Each row is a point on a landscape with many peaks, with its height.
From any point a climber takes the steepest step (rise divided by distance) to one of its 2 nearest points. It stops when none of these is higher. Distance is the straight distance between rows; heights are no part of it.
Z628: [145 121 103 109 170 115 127 109 129 131 140 149 132 119 121 147 189 176
 134 193 120  85 116 153 120 188  99  96 145  93 150 133 172 167 134 128
 128 109]  height 101
Z736: [ 71 126 163 116 173 163 170 102 113 133  84  72 132  75  87 163 111 145
 106 107  88 107 129 133  99  75 142 139 139 114  81 169 126 111 150 102
 112 145]  height 259
Z488: [136 108 161 160 139 175 137  82 168  75 118 141 126  91 126 137 107 109
 105  94 121 215 142 110  89 114  90 156 151 128  63 112 128 175 105 177
  48 123]  height 217
Z985: [147 124 123 130  93 133 113 132 137 118 147 166 129 157 137  95 160 109
 149  95  85 124 144 136  63 171 152 104 158 189  88 130  96 170  93 164
  87 114]  height 353
Z506: [138 153 144 157  86 105 132 150  68 162 100 102 116 142 110  63  62 159
 131 116 134 119  87 119 135 105 147 161 120 140 218  93 138  65 155 109
 177 123]  height 531
Z93: [116 101 159 157 153 139 132 125  97 115 109 139 131  49  72 110 130 107
 103  72  92 110 174 145 106 117 158 161 111 121 129  96 147 140 174 128
 129 148]  height 323
Z71: [130 135  93 145 107 104  86 162 149 139 151 141 148 107 120 138  79 126
 119 149 132 133 121 135 157 159  71  93 108  88 152  54 171 173 107 160
 149 152]  height 199
Z39: [116  92 130  61 163  81  29 106 123 140  76 151 136 138 131 165 150 141
 122 149 161  86 129 115  90 155 166 144 186  68 116 120 142 181 156 164
 102 134]  height 83
Z527: [ 95 147 154 156 113  92  91 178 153 160 158 183  83 107 102  69 103 104
 149 134  89 113 151 164  94 112 164 144 108 176 144 141 161 135 107 126
 193 171]  height 560
Z299: [ 94  85 133 137 176 118 146 112 134 119  73 104 121  77 120 149  95 127
 107 145 137 120 105 151 148 114 135 134 150  50 197 108 146 164 155 149
 122 143]  height 138
Z406: [131 168 111 124 122  80 114 165  79 158 140 159 142  60 129  46 111 204
 163 136  99 111 115 113 102 132 178 127 107 139 166 110 152 101 160  88
 168 122]  height 624
Z75: [116 159  86 132 143 113 180 163 168 164  93  69  87 153 114 157 114 112
  82 105 161 184 117 160 149 135  78 137 152 140 132 111 167 126 114 128
 121 118]  height 377
Z526: [179 136 109  77 137 109  73 148 113 124 151 166 114 125  88  81 163 126
 168 171 125 100 177 103  94 171 160  72 133 140 150 131 138 142  91 164
 135 107]  height 640
Z381: [ 98  80 128 125 190 118 105 124 107 106  40  73 136  90 105 165  72 108
  64 150 145 117 109 188 170 111 112 112 131  92 176 121 127 152 150 148
  70 118]  height 152
Z255: [153 106 142 103 201 128 100 108  75  96 126 131 157 112 124 200 156 154
 100 150 107  93 106 170 116 137 148  84 124  87 132 139 109 103 143 109
  89 108]  height 574
Z632: [151 147  99 133  93 135 158 122  92 155 125  95 181 117 158  96 149 197
 154  82 169 156 112  84  90 107 151 150 129 127 121  70 118 137 166 127
 134 122]  height 549
Z293: [156  97 129  99 156 118 154 114 122 121 113  76 177 131 119 166 191 173
 114 131 175 106 126 169 108 115  94 136 133  67  55 139 135 141 208 108
 108 149]  height 489
Z208: [106 123 112 121 188 115 110 107 108 160  93 111 164 121  99 180 153 166
  79 165 144  66 100 184 130 157  81 109 168  54 136 128 156 178 182 118
 128 106]  height 112
Z654: [ 99 161 118 109  78 167 177 131 132 117 177 156  85 108 106 142 168  90
  90  77 135 161 157 112 118 136  64 131  81 164  74 138 101 127  63 136
 127  95]  height 513
Z759: [123 116 129  71 147 122 147 115 132 130 116 102 165  85 116 167 166 214
 137 120 136 126 122 128  62 121 144 125 155  76  69 112 110 151 170 152
 124 131]  height 548
Z189: [143 149 125 155 171 142 159 153 146 147 132 144 123  98 138 131 141 190
 120 112 144 197 133 123  91 157 128 132 166  69 186 115 153 162 147 121
 124 141]  height 61
Z262: [123 119 156 113 143 148 169 112 178 144 127 123  78 119  98 125 183 113
 142 138 123 137 172  97 132 162 101 104 103 126 121 183 136 120  66 159
 154 127]  height 260
Z515: [100 141 123 159  99 103 124 166 109 123 138 111 158 118 158 120 118 114
 107 100 167 144 130 112 182 162 125 125  81 126 127  87 142  99 113 101
 161 132]  height 441
Z206: [138 113 105 128 137 145 137 158  98  99 185 112 155 132 165 152 147 138
 109 178 136  99 124 140 157 156  93  90  73 117 147 111 137 136 142  73
 120 153]  height 478
Z646: [152 124 152  84 144 117 104 138 136 108 152 175 119  67 100  49 163  98
 172 152 104 138 194 135  74 160 135 105 119 146 134 158 142 179  73 158
 153 113]  height 616
Z60: [ 73 142 138 115 137 136 186 124 165 129 101  98 142  90  95 140 107 169
 164 127  77 104  99 154 123 117 125 110 159 128  91 168 102 103 159  89
 150 100]  height 228
Z677: [117 131 124 124 129 126 102 150 138 127 131 159 119 147 110 118 136 134
 139  99  72  97 163 168  76 165 132 107 152 161  83 117 125 162 132 130
 140 137]  height 340
Z743: [131 101 130 135 150 132 140 103 178 109 111 146 145  97  97 138  99 112
 186 150  59 135 113 112 112  95 129 119 179 107 125 121 132 152 128 141
 144 133]  height 208
Z898: [167 151 152 150 149  89  95 128 118  99 104 127 204 123 134 142 142 119
 124 106 149  99 140 185 164 201 103 127  93 105  91 164 101 130 133  97
 132  95]  height 440
Z444: [123 174  96 144 120 140 127 143 128 199 129 137 141 131 163 114 202 206
 158 141 122 108 149  98 146 161 112 134  91 117  90 195 102 102 131  77
 129 140]  height 319
Z106: [148 123 131 140 141 162 166 120 192 107 101 176 112 153 132 124 176 122
 122  92 151 189 138 133 106 134  29 149 150 143  96 154 129 157 127 143
 110  90]  height 278
Z458: [145 127 110 167 115  82  89 151  99 162 114 154 115 134 148  56  87 170
 182 178 113 120  97 118 124 145 141 157 135 110 194  97 118 111 154 115
 158 124]  height 580
Z265: [168 143 136 123  99 133 108 128 147 154 158 146  96 167  96  98 133 119
 204 191 102 113 142  82 114 118 142 103 110 178 150 131 158 127  87 165
 158 110]  height 606
Z237: [117 102 138 137 132  86 116 144 132 112  99  91 160  89 121 126 132 123
 112 112 170 103 146 162 167 166 151 134 107  89 125 125 126 107 162 110
 155 106]  height 477
Z76: [115 193 126 147 101 106 141 125 108 204 148 153 114  94 153  51  90 186
 145 115 122 160 124  85 112 114 178 143 123 130 189 151 158 100 137 115
 155 166]  height 661
Z945: [155 110 168 144 138 135 122 115 119 115 119 187 119 167 158 110 179 110
 154  95 124 166 146 100  90 146 152 140 155 165 135 167  74 176  89 154
 103 114]  height 367
Z434: [109 123 123 125 110 152 130 134  57 136 137 116 141 156 205 135 171 138
 120 102 170 151 105  92 148  71 196 171 110 140 153 155  72  67 164 113
 103 149]  height 376
Z699: [142 158 119 153 110 145 177 107 182 150 129 152 116 115  85 125 148 154
  97 106  92 143 150 127  83 199 100 111 146 119  43 150 107 127 101 163
 117 106]  height 601
Z392: [100 120 118 172 128 106 124  98 149 176 108 132  98 145 120 106 124 129
  94 162 115  81 113 139 144 171 165 111 151 123 196 120 166 129 105 164
 174 132]  height 612
Z558: [ 88 143 145 160 123  95 112 125 158 161 133 160  97  94 117  80  81 123
 125 163  97 113  98 142 127 137 157 124 126 119 177 114 173 104  96 150
 191 158]  height 589
Z85: [134 171 129 143 110 131 111 128 110 131  95 119 181 144 165 124 146 138
 117  91 122 114 115 138 160 178 128 116 122 147  87 174  61  83 119  97
 126  81]  height 412
Z731: [105 142 122 108 145  93 163 154 130 160 153 142 136  48 135  87 160 190
 145 112 146 137 126 148 105 134 162 134 101 120 140 142 157 112 171 104
 176 107]  height 582
Z437: [146 113 146 129 138 142 118  83  89 124 153 137 155 138 136 156 133 106
 109 144  57 153 123  95 105 110 168 122 121 139  76 149  82 125  62 152
 106 169]  height 49
Z624: [139 136 150 166 111 121 130  84 156 163 110 139 123 142 100 118  90 100
 109  70 106 119 136 102 110 101 199 189 162 135 110 112 130 163 139 171
 146 149]  height 66
Z803: [147 106 114  94 146  98 167 105 165 149 116  98 140 119 102 152 136 165
 142 128 205 109 128 206 130 152  68 141 125  59  70 148 132 160 173 133
 123 135]  height 442
Z12: [113 180 107 152  41 125  98 134  84 178 166 148  91 144 176  84 104 139
 133 149 145 141  93  92 166  36 110 203  88 150 146  87 159  86 147  91
 188 143]  height 272
Z9: [ 82 119 126 118 125 124 164 131 131  96 100  62 158  68  86 147  68 114
 116 105 115 114 115 177 128  78 102 120 111 145 105  81 152 137 161 115
 129 101]  height 384
Z243: [129  93 140 104 163 127 135 138 104  53 156 119 142 119 147 190 154 124
 141 173 142 130 103 151 169 141 125  68 103 123 133 147  89 104 120 118
  93 125]  height 523
Z775: [ 65 129 156 124 127 123 161 153 166 102 142 163  84 107 137 118  94 111
 170  86 134 172 128 131 145 100 114 127 112 165 152 135 126 138 118 105
 141 127]  height 313
Z37: [131 106 143 114 119 154 174 124 140  96 151 136  90 164 176  80 180  98
 160 194 174 159 105 102 166 117  83 118 126 173 186 107 177 131 100 139
 142 104]  height 295
Z349: [131  71 132  67 178 126  67 100 155  91 127 179 109  55  96 120 110 110
 119 164 127 131 183 115  78 143 155 117 148  90 148 145 148 201 127 185
  82 124]  height 357
Z114: [135 169  99 150 125 106 170 147 149 175 190 150 127 107 106 120 140 201
 155 164 120 121 134 173 100 175  82  87  89 134  73 138 119 122 127 103
 132 117]  height 355
Z169: [134 109 131 121 150  98  89  92 157 148  89 142 109 167 123 148  95 144
 141 105 150 111 129 131  92 125 207 151 192 105 131 115 113 173 145 186
 112 133]  height 75
Z323: [129 105 137 107 112 122 138 135 176  78 101 154 122 166 133 117 159  89
 164  96 178 156 142 143 147 130  52 119 140 171 105 155 128 143 126 164
 126  82]  height 296
Z477: [107 184 133 139 119 137 150 128  83 152  98  78 126 171 111 129 104 117
  77  49 115 137 102 142 130 119 147 123 150 176 132 138 116  91 141 102
 112 137]  height 448
Z969: [103 156 119 113  97 103 158 151 110 117 134 100 169  98 101 125  66 169
 155  95 112 107  98 166 120 115 144  92 124 148 151  81 153 115 160 110
 148 101]  height 338
Z481: [ 88 123 153 139 156 124 137 163 192 123 120 153 103  69 134 129  86 142
 166 101 169 161 181 152 117 117  91 137 104 106 121 118 151 177 140 113
 132 154]  height 292
Z701: [164 139 146 115  99 134 127 128 157 161 155 166 104 185 121  89 156 106
 167 155  91 103 178  85 103  74 171 144 134 185 103 182 112 173 107 163
 168 135]  height 567
Z725: [122 110  91 110 159 116 193 144 202 113  87  73  88 128 124 166 109 106
  71 139 189 185 132 193 132 134  38 149 164 134 112 134 162 157 142 155
  56 115]  height 395
Z977: [137 156 114 147 154 151 183 162  99 146 106 120 135 122 107 128 136  94
  87 109 122 161  96 145 174  87  46 166  93 143 147 121 159  94 135  76
 171  96]  height 379
Z503: [135 114 171 137 125 114 135 111 106 145 125 137 108 150 168  89 157  95
 162 185 154 138 145  74 159 168 163 123 109 126 179 153 117 154  60 157
 143 126]  height 653
Z674: [164 101 145 137 114 116  98 140 149 128  89 103 113 165 103 135  75  69
 150 148 120  93 115 135 168 107 124 158 147 105 170 122 142  74 155 124
 179 105]  height 499
Z291: [159  91 116 144 132 115 102 149  79 134 148 153 109 195 182  97 143 139
 120 198 125 101 130  74 116 144 174 144 136 124 183 118 108 180 117 108
 114 174]  height 394
Z820: [121 143 114 136  90 129 149 147 183 129 163 182 113 106 162 110 128 125
 183 104 158 194 128 102 161 115  97 132 108 156 158 102 130 114 100 137
 155 106]  height 294
Z46: [ 90 168 116  99 109  91 104 134 112 177 172 155 136  93 136  64 116 150
 119 122  74  82 146 119 104 169 200 105 140 134 133 179 145 121  92 120
 147 157]  height 233
Z798: [139 143 119 148 159 139 128 110 184 150  79 127 105 134 109 127 130 172
 138  91 135 162 132 123  74 160 143 128 209  86 156 116 154 170 146 149
 124 111]  height 67
Z670: [149 153 127 166 122 129 141 117 129 129 165 134 173 129 118 137 148 139
 128 171  94 102 119 172 152 156  50 104  71 151  58 129 139 111 115  97
 153  98]  height 388
Z595: [124  79 153 123 129 127 159 104 141  73 142 134  73 160 123 124 124  54
 128 164 152 132 105 130 174 105 122 146 128 173 171 105 149 148  91 138
 134 110]  height 314
Z786: [145  92  99 128 137 126 107 120 123  90 112  92 146 196 191 119 180 149
 121 135 161  96  94 124 152 145 154 139 150 153 120 128 105  89 173 105
  96  96]  height 386
Z200: [122 158  77 151  67 155 123 125 109 169 159 110  98 147 157  93 132 138
 138 137 164 127 114  92 174  76 142 162  84 152 161 104 168  59 160  74
 121 141]  height 300
Z723: [144 173 106 171  94 170 165  97 158 159 154 147 105 149 106 100 151 163
  95  88  76 152 124  91  88 175 120 117 152 145 103 125 133  93  90 142
 120 111]  height 581
Z308: [131 114 105 117 137 114 169 135 203 109 131 117 106 130  97 162 105 151
 115 126 195 144 143 200 117 156  38 127 123  91  83 146 140 167 140 143
  75 132]  height 414
Z809: [123 117 142 120 177 133 160 141 166 148 110 147  98 105 117 158 184 140
 151 128 146 113 172 137 150 149  82 114 100  94  88 184 122 131 113 108
 140 136]  height 275
Z846: [151 136 109 123 109 128 124 145 159 100 139 138 145 128 136 152 106 130
 143 126 163 171 121 108 144 163  71  66 130  98 129  82 137 170 103 158
  99 144]  height 211
Z582: [123 172 116 156  98 154  58 160 135 156 105 103 135 177 209 108 119 153
 179 174 129  93 140 112 158 113 117 116 106 121 169 126 103  96 139  34
 120 154]  height 194
Z747: [116 185 148 177  86 103 123 126 151 192 143 167  79 130 136  70  96 135
 127  96 173 171 106 105 134  99 146 186 132 149 177 114 159  73 108 143
 171 123]  height 632
Z421: [170 124 115 101 118 117 128 150 146  80 103 118 176 167 171 152 158 126
 139 121 205 157 107 151 176 140  47 124 141 147  90 147  99 115 155 130
  96 107]  height 326
Z390: [167  89 131  84 156 135 123  83 161  89 137 155 115  67  80 144 155 132
 132 156 148 141 154 142 114 191 123  90 122  78 150 156 156 168 104 201
  80  98]  height 345
Z946: [113 108 117 115 128 126 179 123 122 111 112  81 170 122 148 121 128 197
 138 104 146 146  88 123  78 109 144 132 163 114  97  87 123 164 175 125
 131 135]  height 600
Z145: [152  84 154 155 135 130 133 127 161 131 163 184 104 114 113  81 130  73
 114 109 129 172 177 119  92  94 145 190 104 137 156  92 140 167 137 143
 146 140]  height 328
Z968: [ 92 144 122  94 101 153 178 116 118 115 162  93 119 120 117 183 122 143
  82 102 129 171 108 111 130 104 136 105 113 124  39 131  66  72  96 117
 100 149]  height 15
Z631: [127  88 118  85 154  90 100 145 141 120 140 155 147  37 107 106 103 148
 120 141 127 140 157 147  92 145 144 129 117  82 129  94 166 187 165 146
 137 137]  height 375
Z450: [ 95 101 151 139 154 126 147  95 136 100 104 112  63 115  77 155  44  78
 114 106 127 135 123 139 139  67 162 164 165 155 143 110 136 124 140 143
  83 146]  height 363
Z64: [134 107 132 132 117 154 162 119 124  88 173 136 164 114 117 144 158  94
 107 122  92 109 120 181 130 125  63 128  76 163  52 132 122 115 157  89
 136 111]  height 434
Z328: [158 126 148 125 134 160 104  85  94 120 146 119 146 187 218 137 129 135
 121 139 129 109 112  86 156  73 208 147 100 147 140 157  69  78 145 100
 104 146]  height 349
Z297: [ 85 127 102 156 126 136 117  86 144 149 112  99 146 140 109 133 117 122
  85 137  87  83 102 154 145 167 122  81 163 130 132 131 149 132  98 155
 136 103]  height 635
Z300: [107 132 167 106 131 138 116 140  43 125 123 110 158 122 159 136 161 158
 108  69 143 125 144 122 107  83 187 156  95 127 148 153  86 106 186  87
 148 135]  height 406
Z553: [142 120 154 120 143 157  52 133 129 111 109  94 136 153  99 188 117  98
 102 145 113  70 165 138 153 153 158  83 109  88 147 145 118  93 127 122
 144 144]  height 532
Z693: [130 149 100 135 131 140  43 147 115 173 115 125 142 173 151  97 128 177
 164 189  88  72 146  97 110 139 163 126 146 146 134 146 129 120 155  66
 140 131]  height 214
Z428: [170  75 100 124 141 116  90 124  72  91 131 143 163 163 201 109 176 146
 129 164 161 130 120  82 121 154 166 142 132 133 145 105 106 136 154 101
  63 137]  height 413
Z419: [143 161  71 164 114 118 140 119 162 162  87 107 146 147 137 112 117 142
 125 169 119 113  83 121 166 163  79 105 140 135  89 102 169 101  83 156
 149  90]  height 677
Z129: [131  86 170 123 149 168 129  93 156  52 109 152  84  95 122 150 112  98
 151 106 151 167 172 121 114 109  82 153 133 173  63 131 117 152 106 190
  32 124]  height 204
Z245: [133 130 129  63 151 106 100 128  82 109 168 161 102  93  92 141 178 141
 113 142 112 120 164 131  87 189 180  81 120 129 120 157 105 142  65 169
  85 103]  height 663
Z104: [ 99 125 124 125 102 147 189 107 166  85 162 131 118 104  87 134 140  99
  82 104 117 135 144 155 120 127  57 135 108 159  40  99 127 150 119 121
 125 110]  height 481
Z583: [173 135 125 160 124 104 115 125 154 113  81 122 145 142 134  89 143 102
 146 165 129 117  88 136 176 149  66 118 129 168 122 110 157  75 101 136
 165  73]  height 626
Z158: [142 125 189 127 108 123  84 135  93  98 166 126 131 159 137 133  72  62
  94 102 104  88 134 134 136  64 188 181  83 146 155 123  86 119 164  99
 144 167]  height 447
Z741: [ 86 110  92 111 143 140 176 102 185  76 107  98  97  88  93 152  60  99
 104 118 111 152 110 152 134 101  68 140 161 146  68  95 141 155 123 135
  99  93]  height 438
Z249: [127 151 115 156  99 122  99 155 154 155 125 154 129 164 114 118 109 113
 149 106 107 135 144 137 114 111  91 129 127 169  88  75 144 132 129 142
 181 126]  height 315
Z38: [124  72 148 157 124  92 112 149 122 136 137 128 107 167 163 100  97 103
 101 156 130 117 141 112 124 153 153 159 112  82 165  79 138 183 141 139
 160 187]  height 374
Z214: [ 97 124 119 137 124 137 134 128 189 132 134 103  63 144 115 146  91  89
  83  94 169 163 154 118 129 144  98 139 147 125 127  87 186 160  79 152
 130 126]  height 362
Z67: [ 84 136 176 149 125 132 164 109 104 148 104 104 138  74  97 111 101 104
 117  75  74 116 132 129 121  63 153 176 122 124 143 149 156  88 149  96
 171 159]  height 290
Z678: [143 110 129 122 121 163 161  81  83 113 164 141 146 122 147 154 152  67
 103 120 107 171  92  62 162  95 142 157 113 143 116 139 101 107 101 123
 119 127]  height 36
Z953: [120  87 148 103 107 121 154 114 107 106 111  49 157 136 129 146 102 132
 133 119 152 132  81 124 106  43 183 154 145 120 156  78 133 119 168 134
 142 142]  height 599
Z485: [195 108 136 142 134 159 132 112 178 111 111 180 138  93  91 125 159  98
 144 104 143 186 169  98 134 130  58 149 108 102 122 128 150 133 122 162
 134 131]  height 257
Z675: [171 104 134 127 140 148 135 101 154  79 123 172 162  66  93 128 122 112
 136 100  79 175 139 111  95 112 100 130 139 121  85 121 132 151 148 162
  99 141]  height 236
Z976: [119  94 178 131 105 137 137 126  97 123 136  72 141 173 152 115  89 109
 115 118 141  99 107 124 127  54 186 189 116 134 157 101 116 115 200  95
 188 140]  height 516
Z960: [ 85 143 146 128  97 127 145  90 152 148 174 115  88 160 138 135  84 127
 117 137  93  95 101 113 137 131 194  94 159 166 140 177 134 149  66 161
 109 144]  height 583
Z559: [122 145 129 151  75 136 123 164  91 173 138  83 138 131 179 104 123 129
 134 153 150 142 111  92 138  37  93 185  94 100 156  54 152 116 139  94
 202 167]  height 235
Z920: [170 165 123 139 122 122 114 139  88 139  62  47 173 135 129  92  95 153
 124 116 154  96 114 134 150 136 141 141 127  96 201 122 123  68 171  86
 152  87]  height 480
Z190: [116 153 117 121  84 136 131 130 105 149 181 125 148 104 134 100 131 143
 122 114  70 117 134 106 118 136 181 105 107 177  88 158 111  91 128 105
 134 152]  height 244
Z380: [ 78 135 156 127  92 152 150 129 118 102 148 138  81 142 121 108 153  44
 113  95 111 124 147 140 140 148 117 122 103 208 109 141 145 134  50 124
 140 108]  height 538
Z923: [138 144 128 152 111 127 118 175 117 162 105  97 164 129 133 133 132 142
 150 134 160 136 134 133 131  96  62 141 111  69 138  78 149 145 167 104
 182 163]  height 197
Z369: [143 149 114 126 115 137 105 112 120 131 107 112 112 214 109 172 134 141
 123 121 120 114 122 114 107 161 141  78 171 149  76 151  86 107  93 162
  81 129]  height 597
Z217: [133 102 130 161 129 123 105 156  83 138 133 155 131 143 118  81 148 102
  95 101 109 125 165 133 107 143 149 165  90 127 157  96 135 143 158 121
 179 153]  height 351
Z753: [134 184 103 126 147 117 143 137 116 198 163 124 135 108 106 154 152 211
 124 169 122  76 153 137 119 172 113 106 100  86  84 169 116 131 131  80
 131 135]  height 337
Z510: [ 92  61 148 110 160 116 116  91 156  55 110 131  97  71 112 142  72  99
 132 130 146 119 144 157 145 122 133 107 125 153  76 123 120 140 107 193
  44 119]  height 189
Z901: [142 116 100 120 114 140 170 133 140 109 186 176 143  86 161  96 182 129
 161 119 134 165 138  93 135 128 127 128 100 148 145 128 106 116 118 134
 144  96]  height 276
Z633: [140 160 169 127 129 141 113 123  86 115  76  65 183 121 146 118 106 130
 100  55 150 104 129 125 139 107 171 155 111 121 166 145  87  54 168  90
 164  97]  height 443
Z287: [152 153 123 126 133 132  64 117 110 167 109 142 132 138  82 173 108 128
 142 129  96  97 136 115 121 153 169  89 160  97 120 172  89 125 104 142
 123 133]  height 568
Z862: [125 140 147 166 150 126 126  88 102 173 123 131 133 165 126 140 108 126
  88  91  70 153 120  83  99  99 197 152 157 116 121 130 108 159 102 155
 108 194]  height 58
Z395: [ 96 159 132 121 137 138 155 162 107 119 113 106 123 140 129 163  99  81
  93  93  87 142  97 148 166 104  88 135 133 174 127 157 126  89 107  67
 122 122]  height 420
Z403: [112 137  89 130  90 142 111 165  98 137 196 168 159 114 181  90 149 136
 138 138 103 136 166  92 140 126 155 116  81 168 124 154 103 119 114  99
 134 133]  height 258
Z619: [159 133 118 126  92 140  91 165 100 109 147 121 154 188 152 140  73 131
 180 134 141 143 109  99 137  95 137 130 140 136 137  77 104 148 168 106
 124 158]  height 247
Z992: [168  92  90 141 115 131 100 159  90 113 148 114 167 110 192  95 188 154
 126 198 147 111 142 105 147 141 116 133  90  75 149 104 141 132 152  82
 113 162]  height 445
Z367: [145  75 110  96 129  96  97 149 114 129 160 128 155  69 148 103 169 131
 128 196 155 110 121 127 117 145 150 138 134  39 150  85 169 152 180 128
 163 173]  height 407
Z915: [135 130 145 152 127 147 117 139  89  94 112 176 164 165 172 140 188  94
 130  85 128 149 128 125 145 156  93 119 112 175 129 175  63 128 108 134
 106 103]  height 385
Z932: [125 178  97 151  84 132 103 155 159 144 153 175 106 154 144  99 164 133
 149  92 163 164 135 128 120 140  80 139 110 205 117 100 149 111 100 162
 154  89]  height 293
Z377: [111 174 102 140 102 129 147 144 154 185 152 128 116 109 154 103  87 176
 179 134 118 153 111  74 137 131 146 108 150 118 141 148 147 102  99 107
 127 161]  height 633
Z637: [150 100 131 123 103 106 106 145 130 103 140 127 127 169 149 176  99 113
 162 143 162 157 116 106 134 129 134 112 154 119 138  88 109 159 112 154
  95 174]  height 224
Z715: [164 155 108 163 103 117  85 180 113 149 121 118 145 139 145 136  95 128
 128 182 151 130 120 143 167 129  58 112 103  61 156  59 155 116 125 122
 155 166]  height 185
Z537: [114 122 139 127 157 127 170 128 162  73 129 144  60 130 105 126  74  61
 149 105 153 175 120 151 151  87 103 165 148 164 182 110 145 144 112 112
 118 102]  height 335
Z385: [129 184 116 119 125 146 117 150  81 152 112  19 138 179 132 184  98 138
  72  86 178 121 120 147 145 116 145  93 128 112 142 115 116  55 129 110
 102 136]  height 475
Z578: [117 162 100 128  92 163 184 112 108 170 141 101 150 116 146 103 139 127
 109 103 131 154  80  94 184  81 106 180 110 133 135 123 163  58 138  81
 166 115]  height 336
Z218: [127 143 121 100 143 140 141 144 145 118 128  92 141 128 121 161 127 163
 167 172  97  68 115 146 164 128 126  80 131 134 122 180 113  59 157  66
 141  98]  height 193
Z451: [143 130 171 118 141  91 124  96  95 128 141 165  93 158 123  93 140 107
 145 178 120  91 131 110 122 165 220 127 146 154 193 173 113 163  80 169
 120 107]  height 674
Z560: [ 92 136 159 119 107 156 159 102 113  96 145 106  81 140  96 155 128  52
 107 130  82 102 109 128 136 143 142  92 130 169 122 151 139 129  44 154
  98 121]  height 561
Z962: [140 112 176 129 172 107  87  90 114 114 108 178  81 139  98 144 116  89
 142 155 114  98 135 150 106 143 196 123 160 132 176 174 112 178  75 189
  76 122]  height 657
Z650: [110 122 175 131 124 128 117 116  92 105 158 139  98 122  90 155  58  67
 135  98  75 122 108 158 122  35 196 157 129 161 130 117 115 133 134 118
  91 169]  height 399
Z952: [130 118 129  90 146 130 138 113 131 108 164 169  95 112 108 169 156 174
 114 107 152 181 145 133  76 182 160  87 131 109 110 143  73 131  81 174
  63 127]  height 645
Z384: [100  84 125 118 174 145  95  92 131  78  69 112 140  74  97 173  60 113
 122 141 117 104 137 168 149  96 105 113 148 121  95 129 121 134 149 176
  62 130]  height 171
Z821: [ 94 156 107 129 118 135 173 163 140 162 125 143 134 139 163 156 197 154
 165 105 154 128 153 128 155 124  81 129  98 122  99 217  73 107 151 100
 139 113]  height 298
Z66: [159 125 165 101 102 132 115 120 122 146 178 151 112 181 122 135 143  69
 127 117 106 107 171 110 121  54 198 163 108 186  87 185  95 130 109 152
 131 146]  height 534
Z922: [158  86 137 124 198 126  85 101  83  80 112 168 124 140 105 177 129 132
 133 138  91 131 119 161  99 126 162 113 160 121 152 132 105 131 122 158
  73 143]  height 621
Z344: [162 126 164 128 156 164  82 125 111  85  86 125 128 182  95 163 139  69
 129 165 103  85 162 141 142 145  94  80 124 126 159 147 124 130  95 148
 130 140]  height 517
Z785: [ 99 142 105  99  93 165 161 115 101 120 187 132 135 122 147 170 126 120
 120  76 139 199  97  82 147  87 129 146 120 144  93 117  82 118 100 114
 106 140]  height 25
Z958: [145 155 126 130 132 149 103 151 112 139 117  66 137 170 137 204 114 120
  86 139 153 103 132 126 168 153 128  80 117  71 124 130 106  94 117 118
 105 154]  height 501
Z829: [122  84 127  65 176 110  69 109 134 115 126 158 145 130 137 144 181 149
 127 199 102  96 127 117 100 173 127 108 169 100 112 163 155 188 136 141
 116 110]  height 92
Z728: [110  69 122 125 196 143 131  91 115 140  78 121 120 104  90 164 156 147
  87 139 111 117 115 140 101 126 137 137 170  74 164 117 151 166 182 144
 115 145]  height 126
Z831: [118 159 115 159 100 125  84 171 127 125 121 169 153 188 167 109  99 132
 197 115 101 137 109 134 119  89  91 134 136 185 133  92 114 138 165 103
 166 116]  height 283
Z614: [ 93 141 113  98 122  73  57 149 122 176 149 151 122 144 129 101 111 139
 128 161  99  53 156 119  94 154 201 139 153 126 137 157 147 154 119 111
 166 132]  height 227
Z435: [ 86 152 113 121 132 130 169 137 139 139 151 128  93 170 152 151 115 179
 140 126 123 133 100 100 127 144 158  95 171 144 157 171 118 120 119 114
 100 165]  height 604
Z591: [168 103 144 147 125 140  84 112 143  99  68 133 143 161  91 129 101  50
 132 174  83  89 116 137 157 133  73 113 138 121 147 130 154 124 111 150
 173  97]  height 562
Z934: [150 148  51 129 101 152 201 127 132 147 144  88 147  97 148 109 148 137
 129 141 158 172  75 102 179 108  75 142 129  97 131  82 147  88 128 109
 122 110]  height 301
Z626: [158 107  96 121 126 141 120 161 140 116 102  78 158 202 190 131 186  97
 125 137 193 132 116 143 172 114  68 146 154 145 129 131 128  85 161 101
 105 111]  height 354
Z774: [106 116 123 108 137 109 173 152 126 130 120  78 142  68 116 127 150 147
 119 123 157  85 129 177 150 119 164 131  88  97 141 124 167  83 201  90
 174 105]  height 526
Z636: [144 138 104 124 124 130 166 110 144 134 119 119 115 156  85 157 157 182
  77 102 162 159 126 124  84 195 121  92 154 110  64 129  77 110 105 181
  78 114]  height 623

Where does a climber stop that starts at each point below?
Z381 | Z428
Z985 | Z76
Z114 | Z76
Z60 | Z428
Z214 | Z946
Z349 | Z451
Z693 | Z537
Z743 | Z428
Z9 | Z76
Z434 | Z76
